Each row is a point on a tangle of strands that fork, close into loops and nearly touch. The rows are in no order.
Points whose rows are less than 87.4 apart are linked; no others are. Some points are linked to none.
z647: [-11   0 -21   1 -16 -18  -5   0   9 -23  19  34   5  15  23  -5  26  20
   7   7 -17  -7  -4  -2   4  24  19  -2   2 -18 -22  -3  -1   9   5  20
 -12  -2  19   1 -12  21 -18 -14 -10  30   6  -7 -10 -12   3   6  -4]
z86: [-24  -2  15   3  -2 -24  -6  -2 -37  17  -1 -43 -16  -4 -13  10 -11 -20
  15  17 -17  10   4 -45  18 -26 -24 -28  31  -4  -6  21  27  -3  33   1
  -5 -28 -18   5  25 -28  25  -1 -24 -13  -4   5 -20 -14  -8   7 -14]
z615: [ 15  14 -54   3 -25  36 -15 -26 -10 -11 -14  -3   1  28  36   4  13 -14
  21  16 -23  -4 -11  -2 -10   9 -22 -24 -11 -12 -13  -9 -13  14  20  -6
  12 -14  -5   0 -28  16  24 -25   8  15   5 -23  -7  -5  -5   0 -16]
z80: [ -7  -5  13 -32  26  32  10  32  32  18   3  -9   2 -26 -12   7 -18  40
   5  -7  13   1  -4  15   8 -29  13  15 -13 -25   2   9   4 -18 -28 -17
 -14  44  22  20  43 -11 -22   7  -6 -14  -5   2 -10  24  13   2   9]
z596: [  8  13  22   6  33 -15  26   7  34  -4   2  52  17   3 -28   5  23  20
 -21 -27   8   8   5  28  12  11  20  41  -5  -7   5 -16  10  18 -25   8
  -8  15  21 -15   1  21 -64  13   3   1 -16  13  21  -4  18  -1  28]
z70: [ 10 -15  38  25   5  -5   6  17  12  -5  -6 -19  -2 -29 -11  -6 -17   0
 -47 -24  18 -18  31  36 -25 -26  24  -3  16  30  41 -16 -17 -11 -17  14
   5  10 -18 -17  -4  -3  -6  34  22 -24   1  21  -4  11 -21   2   6]
z147: [ -8  -3  24  19  -1 -25 -26   7 -27 -10   9 -15 -13 -20  -6  -8  -1 -14
 -23   2  12 -20   3   7 -34  -4  -7 -21  16  36   8 -14  -2 -12   8  34
  10 -28 -12 -24  -9  -7   9  19   0  -7  11   4   0   3 -22   7 -17]
z713: [ -3  18 -31  10  -8  -4  20  -8  15 -29  -4  33  19  26  23  -7  30   3
   7  15 -39   2  -4   0  -1  14  13  10 -11 -22 -27 -16  -3  32   3  10
 -19   0  13   3 -29  38 -21 -10   2  36  -6   4   0 -10  -3  15   6]
z905: [  1   3 -36 -10 -19   5 -25 -24 -26  -8   6  14 -19  17  22  -7  13 -17
  39  25  12   3 -30 -26  10  33 -40 -20  -3   1 -25  -1 -12  -1  25 -10
  14 -19  -8   6 -25   0  34 -41  -4   9  10 -38  -1   2  10 -19 -17]
z249: [-41 -13  16 -19  -5 -40   0   9 -33   6  20  -1 -19  -5 -18   1   0  11
  39  21  16  17 -18 -52  30   7 -24 -17  19 -10  -3  26  19 -14  24   1
  -4 -16  -4  -1  22 -36  12 -25 -39   3   4  -9 -13 -15  12 -17 -13]
z656: [ 22  -1  26  19  19 -13  11   8  45  -8   7  56   8   5 -13   9  14  34
 -22 -21  31  -1  12  43  11  33  30  35  -9   9  14 -21  -5  12 -34   8
   2  15  10   1 -21  21 -53   6  20   0  -7   3  25   0  24 -15  27]
z212: [ 41 -20 -14  -6 -11  41 -14   5  27  -8   0   2  -2 -11  12  -7 -11  11
 -20   4  32 -17  10  36 -19  11   2   4 -28  19  13 -22 -29 -22 -14   4
  16  25  -1  -2 -19  10  24   1  30  -6  11  -6  15  17  -6 -15  -5]
z492: [ 21   6 -25  -9  -1   2 -10 -28 -36  15  -5 -26  -3  13  -2   5  -3 -34
  18  10   1  12  -7 -32  10  -2 -40 -16   0  -4  -5   7  14  13  16 -23
  10  -4 -20   9   4 -19  32 -14 -15 -11  -7  -5   2  -6  11   6  -5]
z442: [-35 -35  35  13 -11  -4 -41  10  19  -9  26  -6 -20 -26   6  12 -15  42
  -7   2  22 -39  -3  25 -42  -6  43  -8  26  42  13  -3 -16 -32  -6  31
  10 -17  10  10  25   6  -5  31  -9  -5  30 -22 -23 -11 -21   6 -34]
z258: [ 23   2 -16  14   0  58  35   1  36  17 -25 -24  25  -5  12   9 -22  -7
 -39  -1 -23   8  25  32 -22 -33  14  10  -8 -16  13 -12 -12  11 -11  -5
 -17  32  -1   0   1   8  -1  24  28   1  -8  19  17   5 -13   9  17]
z970: [ 13  15 -34  -1   0  19  -2 -43 -27  26 -27 -27   8  29   1  14  -8 -37
  26  13 -20  25  -5 -42  29 -22 -38  -3  -8 -12  -5   9  17  24  17 -34
   1   1 -21  23   7  -9  24 -12 -22  -8 -21  -2   0 -13  14  13   8]
z149: [ 20  24   1  -8  23 -32   0  -6 -40  20  -7 -30  10 -13 -25 -14  -3 -46
  -7 -21   1  10  14 -12  -1  -5 -15   1   7   6  10   0  16  11   1  -9
  15 -10 -22 -24  -3 -15  11   9   0 -32  -8  22  16  13   4   0   5]
z382: [-23  -7  12  10  -8 -19 -17  -5 -37   8   1 -36 -24  -4  -5   6 -12 -24
   5  23 -13  -8  -5 -33  -8 -11 -33 -30  28  11 -10  11  10  -8  35  14
   1 -37 -15   4  13 -20  27   3 -24  -2   7   1 -15 -20 -17   8 -23]
z728: [ -9   2  24 -18   2 -43  -8  -5 -53  36   1 -26 -12   6 -39  -6 -10 -37
  28   1  18  24  -2 -54  39  -5 -34 -17  13   4  10  30  25  -1  21 -29
  15 -22 -32   6  17 -44  30  -6 -28 -33 -10   9  -1  -5   8 -12  -9]
z366: [-17 -13 -13  -9 -17   4 -11  -5 -23  -2   5 -30 -16  -8  14   6  -7  -9
  14  20 -15  -7 -12 -18 -10  -3 -25 -27   4   1 -11   9   4  -8  26   3
   1  -8   3   6  10 -14  27 -10 -12   7  10  -8 -16  -6 -17   2 -16]
z624: [-23 -29  33  20 -19  -7 -48   1  26 -16  22  11 -24 -15  11   3  -1  29
 -14   9  19 -42   1  37 -45  16  47  -6  15  52  10 -12 -27 -28  -7  25
  11 -30  14   9   4  17   1  25   1  12  33 -31 -17 -16 -26   3 -19]
z106: [  7  -2   3   2  12  25  21  12  31  -3  -4  -1  17  -6   1   8   1  19
 -15  -7 -18   8  11  31  -7 -16  17  18 -16 -18   5  -9  -2   4 -23   0
 -22  33  18   8   6  20 -33  10   7  11  -9  11   8  -3  -4   6  17]
z184: [ 11   9 -49   6 -36  50 -16 -17  -4 -17 -15   6  -1  27  52  -4  21 -15
  19   9 -24 -16 -12  15 -20  17  -4 -26 -16   8 -10 -10 -29   4   5  -8
  21 -14   0  -8 -41  32  38 -23  30  19  23 -52 -13   9 -13  -9 -21]
z524: [-21 -14 -21  10 -29  48   0   9  38   3  -7 -20  11   6  39   5  -5  22
 -12   4 -49 -17   7  25 -23 -17  23  -5  -7 -24 -20   9  -9   1   5   7
  -6  14  27  22   6  26   7  -3  20  31  22  -9 -19 -15 -15   9   5]
z821: [-26   2   0   5   7 -34  17  22  12 -19  15  21   0   1  -1   3  29  37
   7 -12 -16   2   1   1  14  -6  28  14  20 -22 -14   3  22  -2 -12  21
 -27 -10  25   4  12  14 -47  -6 -24  23 -10  17  -5 -13  12  13   6]
z154: [ 44  22   7   3  27 -24   4   2 -33  17 -14 -27   2 -37 -39 -31 -16 -33
 -31 -42  24   1  14   4 -13 -10  -8  11   4  35  29   2 -10   0 -21  -2
  32  -7 -30 -33 -12 -28  18  33  24 -45  -5  27  24  31  -8 -12   1]
z391: [-18   4 -10 -17   5  16  34   7  -6  17  -9 -22  -1   0  -2  24 -23   3
  23   6 -25  29 -11 -34  38 -35 -15   4  -4 -26 -14  27  24  -7   4 -27
 -27  23  15  15  38 -20  -1 -15 -23   7  -7   8  -4  -5   3   1   0]
z412: [-17 -18   8   1  -2 -11   0  17  34 -18  18  19   1  -1  14   3  21  39
  -2  -7  -8 -11   9  17  -9  -6  40   5   9  -8  -4   4   9 -10 -20  23
 -21   6  27  15  13  18 -41  -6  -8  20   1  -3  -8  -7   4  10   7]
z908: [-24   4  12 -31  18   8  20  10 -10  37 -12 -16   1  -5 -24  19 -20   0
  28  -1   7  37 -18 -40  36 -32 -21  10  -8 -21   2  26  21 -10  -4 -41
 -14  34  14  13  35 -40   9  -6 -22  -8 -14   3 -11  18  12  -5   2]
z967: [  5  -1 -38 -12 -11   4 -27  -3 -11 -13  17  28 -13   0  17  -8  11   3
  26  27  22  -5 -23 -10  -2  38 -27 -11 -20   2 -22  -4 -16  -6  18  -2
  11  -3  -1  -5 -23   1  37 -37   3   4  17 -27   4  14  10 -10 -10]
z38: [ 14  -8 -30   8 -36  51 -14  -6  11 -21 -12  11   3  16  49 -13  11  -4
   2  14 -15 -16  -4  30 -24  17  12 -20 -26  15   3 -16 -39 -12  -7  -3
  18  -6   1  -9 -49  31  32 -10  39  20  26 -44  -4  12 -22  -9 -17]
z474: [ -2   2 -28  -1  -3  32  21   7   9   7  -7 -19  14   5  19  15 -13   5
   4   8 -36   3   1   4  -4 -28  -3   3 -14 -32 -16   6  12  13   4  -1
 -23  18  18  16  16   7  -4  -1  -3  15   1   7  -8   0  -8   4   9]
z536: [  6  -2 -14  -5   3   9  -7 -12 -20  12  -4 -23  -5  -5   6   3 -13 -22
   0  12  -8   1  -6 -13  -8 -12 -25 -17  -5  -8  -4   7  10   5  17  -8
  -5  12  -8   3   7 -16  23  -4 -10  -9  -1   4  -1   1   1   1  -7]
z852: [ 25  -1  15  17   3 -25  -6   5  52 -24  25  72   5  11  11   4  21  42
 -13 -10  31 -13   4  29  15  52  28  25  -7  10   3  -7 -11  10 -25  19
   3  -2   7   3 -24  23 -36 -12  20  17  -3  -4  15  -2  24  -7  25]
z295: [-30   0  -3 -15   2  26  37  27  19   8  -3 -20   0  -6   5  23 -17  26
  18   4 -39  16  -8 -16  22 -53  -3  14   1 -29 -30  23  23 -12  -4 -23
 -38  19  34  22  43 -15 -12 -11 -14  20  -7  13  -8   4  -1   4  -2]
z976: [-24 -27  26  16  -7  -3 -31  11  -3  -4  10 -29 -12 -28   0  17 -27  20
 -16   9  11 -33  -5  12 -37 -23  19 -13  19  27   6  -1 -11 -31  12  26
   3 -23  -1  -8  22 -11  10  38 -13  -8  23  -9 -18  -6 -30  10 -29]
z450: [  5  25  -9 -11  29 -18  21 -11 -14  -7  -9  43   7  22 -27  -2  26 -10
   8  -4 -15  23 -13 -13  34  18 -10  37  -8 -29 -21 -11  13  33   6   1
 -12   2  14 -19  -3  19 -33  -1 -17  -1 -23   6  22 -10  17   3  22]
z158: [ 19  -9   1 -13  12  -9  -4   8 -19   6  15 -15 -12 -24  -9  -2 -11  -9
  -8 -11  32 -11  -4   6 -15   4 -18 -10  -1  14   8  -2  -2  -7  -2   8
  16   5  -8 -16  -1 -19  14   8   3 -19   7   9  10  22  -3 -10  -5]
z436: [ 26   8   6 -23  36   4  13   4 -21  34 -14 -25  10 -22 -33  -6 -25 -24
 -12 -24  17  13  -7  -9  10 -14 -12  18  -8   5  23   7  11   7 -19 -27
  17  19  -3 -23  19 -30   5  30   8 -39 -12  20   2  27   9  -2   8]
z954: [-12 -18  31  -5  12  -4   4  19  -5  17   3 -47  -9 -31 -10  12 -44  -3
 -13  -4   6  -2   1   3 -13 -52   2 -23  28   1  17   8   1 -16   5  11
  -4  -1  -2 -15  27 -35  11  36   3 -26   5  22 -19  11 -17  18  -9]
z510: [ 26   3  23   7  24 -14   5   6 -14   6  -5 -17   4 -27 -25 -16 -18 -11
 -36 -32  21  -8  25  24 -19 -15   7   9   7  28  34 -12  -8  -4 -20   9
  13   1 -20 -25  -3 -11   0  32  16 -29   0  24  14  19  -7  -6   4]
z951: [-37  -9  28 -25   6 -45  -1  17 -41  21  19  -8 -19  -6 -31   0  -6 -12
  30   1  20  25 -14 -53  38   0 -22 -14  24  -7   1  27  23 -16  14 -14
   5 -13 -12   1  20 -45  18  -7 -40 -17  -9   1  -9   4  13 -18 -12]
z335: [ 13   9  12  32 -21 -14   7  -8  14 -35  -4  38   6  24  23 -18  32 -15
 -21  -2  -2 -13  12  25 -20  26  19  -4  -2  28   6 -36 -18  13  -7   9
   2 -11 -24 -16 -56  27 -19   0  29  33  -3   1  14   4  -1   5   9]
z376: [  2  -9  24 -16  24   1  10  26  -1  16   5 -32   0 -35 -10   6 -36   9
  -8 -17  14   4  -1   7  -2 -36   9  -8  16  -3  22  13   8 -13  -5  -2
   5  15   3  -9  32 -28  -7  22  -1 -21   2  18 -19  21   0   2  -3]
z594: [ 29  32  13  -5  28 -37  -4  -6 -46  32 -19 -36   4 -25 -46 -32 -17 -49
 -17 -38  14  12   9 -22   8  -5 -20   3  12  26  19  11  12   5  -6 -16
  32 -18 -34 -27  12 -36  26  20  15 -51 -15  26  16  29  -2  -7  -1]
z901: [ 27 -27   0   4 -27  58 -11  13  40 -10  -9   3  10   0  20 -14 -18  24
 -28   7  26 -16  20  58 -17  16  20   7 -21  16  21 -21 -44 -22 -21  -2
  17  24  -5  11 -19  23  11   2  39   8  12 -21   9  -1 -15 -14  -2]
z716: [ -1   4 -30  -1 -27  -1 -31 -32 -42   4  -7  -2 -16  24  19   0   4 -23
  44  32   6   2 -20 -35  10  17 -42 -33   9   4 -23   7   1   0  40 -23
  17 -31 -12  19 -10  -9  49 -28 -27   7   7 -28  -7 -18   3  -3 -23]
z714: [ 26 -25  30  31 -25  -6 -21  -2  57 -29   9  47 -13  16  23   5  13  39
 -16 -10  36 -15  16  52 -10  56  38   5   4  44  21 -12 -31 -12 -28  12
  18 -11  -2  17 -25  31 -15  -8  40  10  12 -14  10  -8   9 -10  11]
z929: [-30  -9   5   0  -5 -61   0   4 -10 -22  35  42 -11  -1  -2  -9  27  26
  10   2  13  -6 -11 -15  14  21   8   7  30 -13 -25   2  15   2  12  37
  -3 -23   1 -13  -4  -5 -18 -16 -27  18  -3   4  -8 -16  15   8  -6]
z331: [ 16  17  35 -20  39 -15   7  18 -14  33  -4 -20   8 -43 -41 -19 -30 -11
 -10 -45  25  12 -10   1   7 -15   7   9  10   8  38   1   7  -5 -23 -10
  32  11  -5 -24  22 -47  -3  34  10 -48  -9  26  -8  32   2  -9   4]
z862: [ 38  35 -25  -5  25 -14   0 -29 -33  14 -19   8   4  19 -14  -4  21 -50
  -3  -6   8  17   0  -2  11  24 -38  20 -13   3  -4 -20  11  34  -6 -17
  16 -14 -28 -23 -21   4   7  -1   7 -18 -15   8  36  10  12   1  13]
z546: [ 25 -11 -24   3 -15  66  14   2  37   2 -22 -14  25   3  21   0 -23   1
 -29   1 -20   0  21  44 -20 -18  16   7 -29 -16  10  -5 -23  -1 -14  -4
  -1  35   2   2  -7  14   8  10  34   2   3   4  15   1  -8   9   8]
z153: [-12  16 -29   5   3  -4  35  -6  13 -20  -2  33  19  29   6  -5  28  14
  12   5 -40   2  -9  -5  14   3  16  30  -3 -36 -34 -10  11  24  -2  14
 -31   3  24   8 -12  32 -39 -10 -13  27 -15  13   7 -22   5  18  12]
z755: [  9 -22  33  12  -1   3  -7  19  20 -11   0  -5  -2 -17  -5  -1  -5  29
 -26 -16  31 -22  21  50 -24  -7  33   4  11  26  39 -11 -11 -22 -23  15
   1   1  -6  -1   3   2 -22  26   7 -11   8  15  -2   4 -16  -1   8]
z968: [  8  30 -16 -28  30  15  15 -29 -24  33 -21  -5   7  15 -29   7   2 -33
  11   2   2  33 -14 -37  35   6 -39  26 -27 -15   0  14  19  19   3 -42
   6  24  11  -1  23  -6   3  -1  -7 -17 -24  -8  10   9  19   0  10]
z116: [ 31  -8  18  18 -10 -11 -21   5  65 -28  26  70  -5  12  18   9  11  56
  -8 -10  41  -6   7  39   5  57  41  15  -7  17   8   0 -22  -1 -31  15
   7  -4   4  22 -25  34 -22 -19  40  12   4 -12  16 -10  29 -14  18]
z669: [-19   4 -38 -12 -10  28   9   8  11  -1  -3  -6   5   4  20  10  -1  22
  19   9 -39  -1  -5 -14   7  -8   3   1 -17 -38 -29  15  -4   0   9  -7
 -26  14  30  27  12  15  -7 -24 -12  32   7  -8 -13 -14  -8  -1   6]
z415: [-15 -10  -3 -22  10  37  16  34  25   6  -1 -17  -2 -14  -2  16 -15  40
  11   3 -10   3 -11   0   6 -36   7  10 -11 -30 -14  20   4 -20  -6 -13
 -26  35  32  23  41   0 -14 -14  -6   5   0   3  -8   7   1   8   4]
z700: [ 17  22  18  32   6 -31   2  -6 -16 -16 -12  -9   1  -1 -13 -26  19 -49
 -29 -18   0  -8  21  15 -33   1  -7 -15  14  32  11 -19 -18   5  -3  24
   4 -34 -42 -34 -31   7   6  13  21 -13  -9  24  22  14 -14  -1  -1]
z586: [  7   9   3 -40  28   6  13   3 -24  44 -14 -19   9 -18 -37  -3 -29 -30
   6 -24  23  23 -20 -33  30  -9 -20  18 -16  -3  19  17  13   3 -14 -43
  20  34   2  -8  25 -41  15  14   1 -36 -15   9  -1  36  12  -5   0]
z607: [  6  23 -32 -13   9   0  12 -27 -16  -2  -9  15   8  25  -3   3  13 -14
  35  13 -12  23 -11 -36  28  13 -29  16 -14 -30 -25  -1  10  21  10 -21
 -14   9   7   9  -2   2  -8 -20 -26   5 -19  -8   6 -18  15   3   8]
z750: [  0  20 -22 -12  13 -17  12 -14  13 -20   6  67   6  21 -13  -5  26  17
  15  12  -2  16 -27 -12  40  22  -3  47  -8 -34 -42  -4   4  21  -1  15
 -15   8  19 -13  -6  22 -27 -17 -13  10 -17  -2  16 -13  21   7  10]
z422: [-24 -18  45  34 -13 -26 -22  13  17 -25  15  10  -5   2   7  -6  21  17
 -28  -7   9 -31  14  28 -38  10  42 -14  22  35  19 -13  -6 -13  -4  41
  -3 -20  -5   0  -6  13 -30  23  -1  15  14   7  -8 -12 -17   8  -1]
z958: [  1  -3   3  -2  -4 -31 -26   1 -35  -5  14  -8 -17 -11   4  -4   3 -12
  -2   5  19  -6  -2   0 -19  15 -24 -17  13  16  -2  -9   2  -7  15  13
  11 -25 -12 -14  -7  -9  16   9  -3  -7  12  -2   7  12 -10  -9 -15]
z859: [  3  13  19  36 -12 -12  -2 -13  -2 -19 -12 -14  11   9   7 -14  21 -39
 -33  -3 -22 -14  20  11 -31  -9   7 -24   7  19  12 -15 -10  14  12  18
 -13 -25 -32 -22 -26  16  -2  14  20   8 -10  22  13   4 -15   9   4]
z464: [  8   7 -18   2   6  27  23   2  16  11  -9 -21  18  -5   9  11 -11  -4
 -15   0 -27   3  15   8  -9 -32   7   5 -14 -20   3  -2   6  10  -5  -6
 -22  23  10   1   5   3  -8  14   9   0  -6  19   5   3  -7  11  10]
z409: [-28 -12   0  -5  -9 -47 -13   2 -19 -21  28  27 -20   2   2   0  15  14
  23  24  17  -2 -25 -27  11  27  -9  -9  17  -8 -26   6  13  -6  23  26
  -1 -23   1  -6  -2 -11   4 -19 -21  10  10  -8  -2 -10  12  -8 -13]
z213: [  4  20   0 -27  24  -4  12 -19 -36  47 -19 -10   2  16 -44   6  -5 -40
  16  -9   6  36  -7 -49  53  -5 -34  14 -18  -3   5  21  27  23   7 -44
  12  17  -6   5  18 -27  16  -1 -23 -26 -27  -7   8   7  26   0   7]
z811: [-26  12 -15   0   4 -24  36  10   7 -20  -1  20   3  14  -1   2  23  16
  12   1 -46   2  -3 -11  20  -9  16  16   8 -31 -30   2  20   9   0  15
 -37  -9  23   9   2  18 -37 -11 -25  27 -14  18   2 -17   5  14  10]
z731: [-24 -23  34   2   2   0  -9  14 -13   7  16 -42 -21 -42  -7  14 -43   0
 -12   5  14 -19  -7  -1 -27 -45   1 -22  26  14   7  15   2 -20  14  20
   1 -18  -1 -17  30 -30  20  30  -7 -17   7   3 -23   0 -28  15 -22]
z719: [ -5  17   0  -1  22 -24  20  -1 -14   2  -2  12  11  11 -24   0  15 -13
   2   1 -15  17  -1 -13  12   8 -10  19  -2 -26 -10 -11  24  25   2   3
 -12  -6   1 -16  -2   4 -30   2 -16  -9 -13  15  15  -1  13   8  17]
z276: [-34 -16   1  -4 -12 -39 -14  -3 -34  -3  16  -1 -22   5  -8  -1   8   7
  29  27   7   5 -18 -42  15  15 -29 -19  20  -6 -17  16  17 -18  31  12
  -3 -31  -8   8   6 -20  18 -22 -37   8   5 -15 -16 -29   2  -8 -19]
z858: [ -6 -31  42  30 -29  -3 -37   1  40 -28   8  21 -16   2  16  -2   0  21
 -25  -4  26 -29  13  42 -46  31  50  -3  17  62  24 -13 -34 -27 -21  20
  17 -22   5  14 -16  25 -11  14  23  12  26 -22  -5 -15 -20  -1 -11]
z655: [ 18  -4 -33 -28  -7  29 -29  -5  16 -11  14  34 -13  -3  21  -3  11  19
  27  13  30 -11 -28 -13   3  37 -28  -7 -36   2 -24  -1 -31 -10   6  -7
   6  10   6   3 -17  -2  35 -39  20   3  15 -35   8  26  24 -15  -7]
z796: [ -7 -18  19   3  -7  -8  -4  18  20 -11  13  -1   2 -15   6   3   4  34
 -14  -4  15 -13  11  23 -24  -9  29  -4  12   8  16   2   6 -17 -15  22
  -7   6   8   4  14   6 -28   6  -2   6  10  -3 -12  -3   0   5   5]
z89: [  3  23  11 -14  34 -34  14   0 -26  18  -2  -6  13 -10 -36 -14   2 -29
  -3 -15   3  22   1 -12  15   8 -16   9   4 -11   9  -3  23  24  -2 -13
   9  -7  -9 -25   7 -17 -19   5  -9 -29 -10  16  11   7  16  -1  11]
z456: [ -3  13  13  41 -17 -20   4 -13   4 -31  -8  12   9  19  19 -18  36 -28
 -25   4 -22 -18  19  19 -30   9  20 -18   4  15  12 -19 -15  12   3  22
  -4 -25 -25 -19 -46  28 -20   9  25  24  -4  15  10   2 -10   7   5]
z882: [-15   8   1   3  -2 -17  15  -8 -26  20 -12 -31  -6  11  -8  18 -12 -19
  21  12 -26  17   3 -46  31 -26 -25 -14  24 -14 -14  16  27   9  24 -11
 -16 -17 -12  17  24 -23  10 -19 -33  -2  -7  12 -14 -21   1   3   3]
z937: [ 18  14 -32 -24  14  12   2 -28 -16   6  -5  12   9  22 -10  11   5 -21
  30  11   7  26 -16 -32  28  19 -43  18 -34 -22 -16   4   6  16  10 -31
  -1  19   3   6   3  -5  12 -20 -11  -5 -19 -18  10  -2  20  -2   0]
z23: [  2  20 -46   8 -22  13  -2 -32 -18  -7 -15 -13   5  31  22   5  13 -15
  29  20 -29   1 -10 -19   3   3 -25 -27   4 -23 -21   4   2  23  37 -10
  -5 -21  -8  15 -17   9  25 -25 -12  17  -5 -12 -20 -22  -5   0  -3]
z789: [-23  -6 -33  -2 -22  33  -1   8  17  -6   4  -9   5   7  35   0   3  29
  17   2 -48 -16   2   0  -6  -5  21  -4 -15 -27 -27  14  -6   1  12  14
 -15   5  33  21   9  21   7 -21   1  38  21 -11 -24 -11 -14   3  -8]
z757: [ -2 -14 -16  13 -28  75   7   7  44   7 -16 -22  14  -1  38   4 -18  14
 -24   7 -33 -17  17  41 -26 -25  32  -2 -10 -22  -5   1 -20  -4  -4   4
   1  23  12  13  -2  28   7   7  29  23  17  -3  -3  -6 -22   1   5]
z758: [ 10  -3   2  29 -26   9   2   1  35 -34   1  40   9  26  34 -12  27   6
 -12   7  -9 -12  14  37 -19  35  39  -3 -12  18  13 -26 -24   6 -19   9
   6   8   1  -4 -49  42 -19  -2  33  35  10  -8   4  -2  -1   2  10]
z348: [-14  10  17 -46  33  20  25   8  -9  41 -10 -11   7 -18 -33   9 -25 -12
   4 -15  13  34 -23 -27  41 -20 -21  24 -20 -18  15  21   9  -3 -17 -43
   8  47  16  -2  39 -34   4  15  -2 -28 -20   5 -11  31  14  -1   3]
z682: [ 20 -18  -9   0 -22  57 -12   9  50 -16   0  15  19   3  29 -11  -4  38
 -15   7   5 -11  23  43 -18  13  29   7 -29  -2   5 -12 -36 -15 -16  -3
   8  26   7  23 -17  39  -1  -4  35  13  20 -18   5   0  -8 -11   1]
z133: [  7   7  29  21  -3 -28 -12  -5 -24 -19   8 -10 -12 -22 -14 -18   4 -34
 -24 -13  13 -17  16   9 -37  -5 -12 -15  18  43  15 -15 -16  -7   2  30
   8 -37 -34 -26 -19  -5  17  26  14 -20   9  15  18  20 -28  -5  -8]
z894: [ -3  18  13 -20  10 -20   4 -16 -47  53 -16 -20   1   9 -44  -1 -10 -45
  18  -3  10  34  -4 -57  51  -8 -31  -3   2   7  17  28  29  15  10 -56
  23  -7 -23   3  20 -35  32  -2 -28 -35 -20  14   0   2  21  -4  -5]
z557: [ 26 -12  -5  -8   0  21  -8   5   1  -2   1  -6  -1 -19   6  -7  -7   0
 -15  -2  20 -12  10  32 -24  -1  -1   0 -15  12  13 -18 -15 -12 -13   7
   9  19 -10  -7 -11  -3  12  11  18 -11   9   5  12  15  -8  -9  -1]
z513: [ -5  14 -16   2  -3  -7   4 -28 -21  20 -15 -27  -1  30  -8  17  -4 -26
  31  22 -30  23   1 -52  41 -19 -29 -11   3 -21 -14  15  32  19  29 -30
 -14 -13 -13  28   7 -13  19 -25 -44  -3 -20   7  -6 -35  16   6   6]
z523: [  4 -24  37  36 -27  -7 -32  -1  46 -35  20  46 -27  13  26   1   7  40
 -11  -8  31 -27   2  39 -24  52  40  -1  12  66  16 -13 -34 -20 -23  15
  18 -26  -3  11 -29  32  -3  -3  41  19  29 -27   4 -12  -1 -14  -7]
z896: [-33   3  11   6  11 -58  18  14 -10 -16  24  22  -4  -2 -15  -1  26  20
  13 -10  -8   3  -5 -16  19   1  15  10  35 -23 -18  -3  27  -2   0  29
 -15 -16  10 -10   8  -9 -39 -14 -34   7 -16  10  -5 -16  19   8   1]
z88: [  5   2  10   2  20   5  30  11  31   0  -1  26  20  -1 -15   6  13  18
 -17 -13  -8   3  18  28   0  -6  22  35 -16 -13  14 -15   7   9 -22   4
 -23  20  23  -8  -1  22 -51  17   9   4  -7  13  16   2   5   4  26]
z370: [ -8   0 -39  10 -24  13 -20 -31 -25   5 -11 -24 -12  22  28   8  -1 -16
  31  24 -27   0 -13 -32   5   0 -34 -30   4 -14 -19  14   6  11  47 -15
   6 -19  -4  27  -4   2  38 -31 -30  21   7 -24 -27 -32  -9  -1 -13]
z708: [  5  -7   0  14 -27  31  -5   6  41 -21  -3  22  19  15  35 -12   9  18
 -20   5  -7 -15  26  33 -26  22  45  -5 -10  12   9 -13 -22 -12 -18   9
   5  14  10  16 -28  38 -17  -1  26  25  12 -17  -4  -9  -9  -4  10]
z558: [  1 -15   7 -21  24  26   6  23   9  19   1 -17   7 -26  -8   4 -30  17
  -7 -15  23   1  -1  20  -1 -21   6   7 -12 -16  12   6  -4 -16 -16 -12
   2  42   9   2  24 -16  -1  12   2 -24  -1   9 -12  27   5  -1   7]

A tip is a point with one link. Name the tips that can be reached along the links from each point below, in the order of the rows.
z376 | z331
z249 | z647, z607, z750
z615 | z38, z655

A fork is a point with three links, a tip a point with one. Leave the first point through the second and follow the links. Name the first fork or tip that comes.
z728, z951 | z821
z954, z376 | z331
z510, z154 | z750
z714, z116 | z464
z929, z409 | z607
z655, z967 | z38
z38, z184 | z655

Name the points in between on the shortest way along the links from the first point to the second, in order.
z700, z212 | z133, z147, z958, z158, z557
z859, z901 | z456, z335, z758, z708, z682
z656, z731 | z852, z116, z714, z523, z858, z624, z442, z976
z757, z852 | z546, z258, z464, z106, z88, z596, z656
z586, z976 | z348, z908, z391, z295, z415, z80, z558, z376, z954, z731
